Each row is a point on a landscape with many valleys, with its height.
From any point a ball takes the steepest step (drop divided by distance) to one of its 2 nearest points. It stops when none of these is lower. Distance is the straight distance between rows; heights are no part of it.
(801) h=2.11: 108 120 114 106 154 119  92 129  88 124 137 170 130 126 115 116 116 119 110 144 140 132 126
(636) h=7.29: 109 150 111 106 148 140 121 114 147 145 133 149  93 118  81 161 130 112  73 143 131 144 137
(1245) h=7.22: 166  58 112 134 139 137 131 166 106 155 110 149 100  82 103 127 167 120 132 113 140 106 140
(975) h=6.95: 150  66 123 137 115 142 130 174 127 144 126 148 105  93 103  97 156 126 155 108 130 115 140
(607) h=4.10: 109 140 103 135 117 131 118 141 124 115 146  86 121 146 163 124 104 150 136 133 104 116 141
(594) h=7.17: 149  98 111 135 124 138 141 122 106 146 124 153 112  94 106 161 150 100 107 114 155 117 145
(80) h=2.92: 127 132 156 117 145 149 124 155 149  82 108  96 133 114 137 133 102 142 110 142 104 109 130
(511) h=2.27: 125 133 165 117 160 116 102 106 138 125 120 138 144 149 120 114 118 157 143 141 114 112 136
(650) h=5.75: 155  88  90 145 150 141 116 133 136 147 125 165 102 110 126 143 140 125 142 124 141 148 136
(963) h=2.98: 133 140 143 117 182 115  96 112 124 125 105 162 137 148 124 121 119 147 144 146 118 135 127
(223) h=3.16: 128 110  65 135 115 126 138 134 134 185 139 106  82 125 118 148 145 131 105 116 124 111 153
(17) h=6.89: 146 108 106 127 137 153 140 137 138 133 117 145 115  88 110 161 143 109 108 125 142 132 125
(804) h=4.38: 114 135 106 140 106 110 121  90 122 127 145 111 125 151 142 125 132 155 163 124 127 140 138
(314) h=3.90: 131 139  87 154 124 134 124  95 137 116 136 121 105 131 137 137 126 143 156 125 123 152 140
(1029) h=5.84: 115 105 118 158  80 106 144 142 154 114 150  95 104 112 120 109 141 133 165  96 118 109 147
(1210) h=7.76: 134 112 122 138 149 136 103 113 134 139 130 195 122 118 107 152 127 113 112 125 154 154 153
(359) h=3.83: 122 114 105 135 119 133 122 153 130 103 149 107 113 102 132 124 121 135 150 127 120 120 147
(898) h=6.20: 115 133 118 134  90 145 133 119 104 130 142 124 155 125 152 138 128 122 117 122 161 145 118
(1025) h=2.26: 131 155 171 121 137 138 134 129 128  90 115 102 154 120 141 136 108 130 108 142 110 105 116
(699) h=1.23: 131 141 159  93 170 114 102 117 130 107 101 110 131 145 114 119 112 167 132 143  87  98 134
(64) h=3.01: 119 137 139 115 144 113 109 131 134 124 135  87 131 163 144 111 107 169 145 132  84  98 144
(317) h=4.03: 112 188 132 129 127 126 112 101 105 108 139 144 132 128 104 140 100 110 102 139 133 129 150
(1271) h=7.43: 131 123  98 120 143 136 131 103 154 167 123 151  98 119  84 165 145 112  98 133 136 132 132
(934) h=5.03: 143  74 124 151  89 144 138 130 115 152 147 153 126 115 125 130 157 121 142  99 168 133 143
(958) h=4.66: 107 175 115 109 128 127 113 124  77 126 134 129 141 151 136 118 119 123 107 156 108 135 122
(1100) h=6.46: 165 176 184 117 127  94 145  85 109 129  95 114 169 162 132 115 115 130 134 111 114 113  98
(150) h=3.65: 110 185  99 119 117 118 129  98 106 126 143 141 111 129 100 142 120 107  93 145 130 137 126
(1259) h=3.14: 128 100 138 144 115 144 129 164 158  99 130  96 122 105 131 120 118 136 146 120 118 118 144
(792) h=8.33: 149 139 174 132 119 107 147 102  95 112 133  92 141 156 147 117 102 155 165 104 110 121 137
(784) h=6.73: 121 135 120 136 120 153 110 125 130 151 148 149 154 152 154 137 112 116  96 137 164 154 140
(689) h=4.48: 115 120 121 140 108 127 128 144 106  98 153  95 134 130 155 110 110 147 159 122 128 125 137
(1194) h=5.80: 162 184 150 134 157 140 117 109 136 129  97 152 158 167 159 141  98 132 104 146 122 158 124
(490) h=5.61: 153 169 140 124 164 142 120 119 122 119 103 136 145 145 160 137 113 135 126 155 111 147 104
(610) h=2.63: 131 192 129 114 149 149 117 137 105 120 123 146 121 147 133 134 107 111  90 167 110 168 124
(470) h=6.94: 100 140  91 112 139 150 120 166 156 135 137 103 100 144 138 133 114 136  90 148  96 133 136
(994) h=2.86: 110 119  58 111 134 129 131 167 116 153 137 101  92 113 126 132 126 125 111 133 107 120 122
(687) h=5.92: 124  97 128 140  98 138 156 142 144 136 142 115 136 116 133 129 150 117 144 110 151 126 119
(231) h=6.85: 144 116 225 130 138 106 148 115 142 139 119 138 161 147 116 103 122 120 142 120 134 119 119
(973) h=2.46: 139 105 174 140 120 132 132 152 179  92 124  89 127 122 133 116 108 146 137 125 101 105 144
(1013) h=6.44: 133  82 174 154 109 121 147 159 169 118 130 111 104 122 104  79 143 131 175 114 108 119 132
(630) h=2.99: 115 131 114 119 144 110 102 128  71 131 124 174 147 134 143 115 115 111 117 134 151 149 113
(432) h=6.17: 144  91 157 153 113 131 148 127 137 120 126 168 117 107 100 123 169 113 161  95 152 139 126
(591) h=6.59: 128  88 173 126 134 115 138 156 146 121 128 127 122 124 105  91 144 130 177 125 123 121 121
(564) h=2.96: 135 170  97 124 149 143 127 122 118 124 126 145 109 142 145 148 121 121 107 155 116 182 111
(1187) h=5.89: 139 128  87 133 123 164 137 127 136 162 145 130 103 123 134 171 124 117  86 129 143 154 135
(840) h=4.36: 122  91 151 136 107 136 122 127 120 139 154 162 141 119 117 121 137 111 132 111 163 120 148
(1122) h=3.55: 150 175 152 137 135 127 124 129 103 124  97 160 176 146 160 125 106 117 111 131 152 146 111
(239) h=6.19: 132 126  78 135 106 156 149 124 124 148 140 110 119 119 152 151 131 121 108 118 141 148 123
(794) h=1.94: 102 130  72 114 125 128 137 152 128 160 144 105  90 124 121 155 135 123  81 125 112 115 141
(1226) h=5.02: 102 141  85  99 125 130 117 133  83 137 141 128 124 135 140 128 127 117 112 150 123 134 116
(980) h=8.24: 139 129 156 140 131 112 128 117 111 108 134 115 136 150 151 109 118 158 173 123 123 129 132
(621) h=1.01: 100 149 136  93 152 115  96 125  99 130 119 168 144 126 101 115 122 111  99 151 136 113 121
(570) h=8.12: 124 110 135 129 139 105 122 119 109 127 138 138 139 137 141 105 129 141 167 132 144 136 122
(1023) h=5.43: 122 128  66 115 107 143 132 141  75 145 142 116 118 128 161 142 127 115 110 135 133 155 107
(592) h=5.16: 130 141 123 120 162 121 119 125 150 122 104 107 131 139 152 124 136 143 143 147 105 129  85
(311) h=5.95: 135 116 159 150 126 110 139 108 141 125 120 184 141 109 103 126 159 107 156 110 161 139 131
(1172) h=3.95: 149 200 149 126 116 128 115 117 103 137  93 146 178 165 150 109 111 107  92 141 145 146 112
(362) h=3.34: 107 175 107 116 127 128 140 105 124 119 131 116 123 133 125 142 130 116 108 154 108 137 111
(424) h=4.46: 136 107  96 136 142 156 113 168 142 109 132 124 109  96 126 135 114 126 130 132 133 139 148
(1285) h=6.41: 144  79 114 116 137 132 139 164 135 131 115 117 121  79 118 120 160 121 143 115 133 112  99
(434) h=2.82:  95 153 125 117 117 129 129 125 117 109 140 118 143 116 125 138 126 118 105 139 122 110 123
(667) h=8.49: 127 110 155 149 107 107 142 129 162 121 149  75 120 160 152 105 115 151 162 107 101 105 152
(606) h=2.90:  92 101 150 122 109 114 132 156 147 117 150 104 137 122 120 109 137 137 134 118 124  92 137
(1287) h=4.91: 149 105 113 137 154 152 108 158 128 111 130 155 121 111 142 131 114 137 140 132 139 155 140
(913) h=7.18:  98 145  97  97 137 135 133 142 164 152 129 124  85 128  91 152 125 127  77 141 109 133 133
(1130) h=4.92: 140 133 141 129 142 116 149 117 143 110 108  93 141 127 153 130 141 132 154 130 114 130  75
(829) h=6.47: 140 112  93 142 123 158 134 145 145 136 132 105 117 115 160 138 127 132 141 129 133 149 115
(551) h=8.41: 139 116 175 143 107 103 164 111 134 117 137  76 129 160 146 107 119 146 174 104 110 124 137
(977) h=6.49: 128 156 123 128 102 143 118 122 107 141 132 139 174 150 157 128 115 114  97 132 159 154 115
(437) h=7.07:  92 162  97  95 131 137 126 164 169 130 117 104  82 136 109 144 128 134  74 151  84 130 124
(353) h=4.84: 109 120  80 131 101 108 126 104 108 146 153 117 110 135 131 125 143 139 150 115 129 130 136
(366) h=4.39: 113 205 120 110 108 124 128 114 106 127 137 116 135 166 140 125 120 113  89 169 107 146 129
(271) h=2.95: 144 163 171 131 140 142 132 126 120 101 104 137 165 125 149 136 106 117 110 133 133 135 112
(39) h=6.65: 131 104 116 118 146 145 128 151 131 123 112 140 135  92 125 139 144 122 133 131 136 127 104
(527) h=7.48: 145 115 107 146 113 134 137  98 121 152 122 171 128 109 112 154 150 103 124 108 171 148 140
(802) h=7.72: 137 128 114 156 122 147 124 102 128 140 136 178 123 119 117 162 122 105 105 118 165 155 162
(228) h=3.40: 133 156 105 143 146 142 118 108 126 106 127 137 113 131 144 149 112 137 136 136 123 164 130
(536) h=6.21: 151 161 169 142 123 120 131  73 151 117 119 126 146 158 132 138 109 141 130 121 122 126 139
(1169) h=6.74: 120 120  88 132 121 152 123 168 154 143 141 103 116 127 153 134 110 139 116 137 120 135 135
(166) h=5.35: 128 160 171 141 125 112 117  98 121 106 118 158 158 123 106 126 114 117 120 122 152 121 144
(1020) h=7.69: 118  86 125 108 143 122 127 143 121 120 116 150 108  77  86 130 157 122 136 124 136 107 121
(1077) h=3.70: 111  90 164 126 109 123 123 147 130 138 157 135 144 127 114 110 141 130 139 121 149 104 141
(890) h=6.96: 125 147 134 147 112 156 122 114 148 135 149 123 152 151 166 139 107 138 106 132 144 154 144
(995) h=5.39:  97 113  96 145  82 105 145 124 135 137 161  98 107 133 125 120 146 137 153  95 128 115 148
(277) h=4.45: 111 139 119 129 113  98 154 117 109  97 128  99 131 108 127 130 143 122 157 117 120 117  92
(485) h=2.25: 127 119 148  99 154 115 104 140 152 106 100  90 122 143 132 107 102 170 140 131  75  89 138
(843) h=6.35: 168 182 165 136 119 114 138  71 126 128 103 109 158 164 146 137 107 133 124 117 109 126 115
(247) h=7.59: 124 110 123 121 148 132 110 110 147 150 116 179 110 112  79 151 148 117 116 134 140 134 145
(869) h=6.08: 158  81 120 143 133 141 135 132 139 142 121 163 114 106 115 132 165 122 154 109 142 138 132
(783) h=3.62: 127 147 129 121 157 112 108 112  97 132 113 160 151 145 137 117 126 129 138 142 139 138 109
(318) h=3.57: 116 149 134 128 121 125 116 114 113 116 147  99 139 163 154 121 107 156 135 136 104 113 150
(1041) h=4.06: 120 126  93 120 128 109 149 125 118 122 117 109 119  91 118 140 157 123 140 123 129 113  88
(1243) h=6.75: 133 102 207 119 142 107 142 129 145 121 117 123 137 143 114  98 127 138 162 126 124 111 128
(827) h=6.71: 132 138 200 123 122  95 147 102 147 133 119 116 167 154 125 116 128 127 131 119 131 105 105
(81) h=4.26: 131  90  83 138 108 132 128 141 158 170 139 123  81 119  98 134 150 133 119 114 119  98 174
(815) h=6.15: 101 101 159 149  93  98 161 137 141 104 150  91 107 130 118  94 140 133 178 106 120 109 138
(1144) h=5.08: 140  94  98 122 128 156 127 144 165 174 133 130  99 117 102 154 142 124  96 130 134 111 162
(1051) h=6.18: 131  99 130 133 115 130 159 163 156 117 121  96 122  95 132 126 145 121 149 110 130 118  98
(1044) h=3.56: 107 122  73 116 129 115 137 144 125 132 131 101 107 108 121 130 141 130 137 123 113 114 112
(717) h=5.40: 130 156 118 108 161 135 118 135 108 123 109 121 141 147 162 123 126 141 131 160 104 137  91
(1149) h=2.00: 116 166 129  93 169 132  97 133 100 127 109 165 144 138 122 117 122 119  97 165 117 141 108
(609) h=4.20: 136 209 145 111 117 130 115 115 103 142 113 130 163 172 145 113 114 109  87 163 114 132 119
(1167) h=2.07:  96 130 157 118 115 119 136 128 140 115 136 104 146 133 129 127 126 128 116 129 118  99 123
(1035) h=4.70: 121 137 146 134 110 100 169 105 130  99 117  84 137 134 145 124 136 130 154 114 121 124  88
(1168) h=5.55: 141 108  91 125 139 155 123 138 140 178 151 134  85 126 120 159 127 121  77 128 147 132 160
(262) h=3.06: 151 108 181 130 150 148 122 145 170  85 100 119 136 118 134 124 110 143 128 136 106 119 136
(44) h=6.31: 135  94 171 158 106 113 162 145 141 109 141  92 108 133 121  80 136 125 195 109 117 132 128
(372) h=4.97: 123 160 164 127 115 111 128 105 106 120 135 127 168 136 122 117 110 125 116 135 143 107 132
(453) h=6.76: 131  71 147 130 123 135 121 161 161 135 127 147 113 106  94  93 155 135 165 116 124 120 128
(1207) h=4.52: 114 164 134 132 111 125 111 114  83 106 133 144 157 128 125 124 108 114 107 132 146 130 130
(1055) h=5.36: 153  98  98 135 156 152 115 156 129 149 125 168 124 116 149 152 126 121 118 122 147 158 125
(46) h=7.84: 122  99 111 118 134 114 122 130 122 133 131 139 120 103  96 112 153 132 159 123 131 117 120
(1253) h=7.98: 116  92 120 118 134  99 129 135 123 136 138 123 121 131 126  95 148 144 179 120 132 122 111
(286) h=6.58: 129 161 177 116 126  89 147  88 131 124 110 104 156 156 127 122 122 131 126 120 103  91 103
(1215) h=5.67: 127 134 156 143 127 112 122 106 136 125 122 178 163 118 105 125 134 106 120 112 169 129 136
(675) h=5.56: 138  91 105 139 101 140 146 123 138 162 144 125 126 117 130 142 160 120 130 106 151 121 140
(1072) h=6.01: 149 164 158 152 147 131 115  91 149 116 106 153 151 147 139 141 111 134 125 135 127 140 133
(987) h=7.49: 145  73 114 115 150 139 120 153 108 134 107 166 106  79  91 142 150 114 111 118 147 113 143
(550) h=5.83: 120 120  92 129 108 143 122 137  87 126 145 121 134 128 162 131 116 132 127 125 150 153 120

Call two points neighbours if one is among the 2 nearest of the other. Go from one point of each pair to the other, from neighbour to neighbour, staying as low as possible. Name the highest point that can't be avoided.
(621), (794): (231)
(973), (699): (689)
(1025), (973): (262)
(621), (1167): (432)
(699), (621): (783)

For each start below, name the point where the ball stops.
(869): (973)
(570): (621)
(802): (1167)
(432): (1167)
(231): (794)
(890): (1025)
(1210): (794)
(490): (794)
(1013): (621)
(829): (794)
(667): (621)
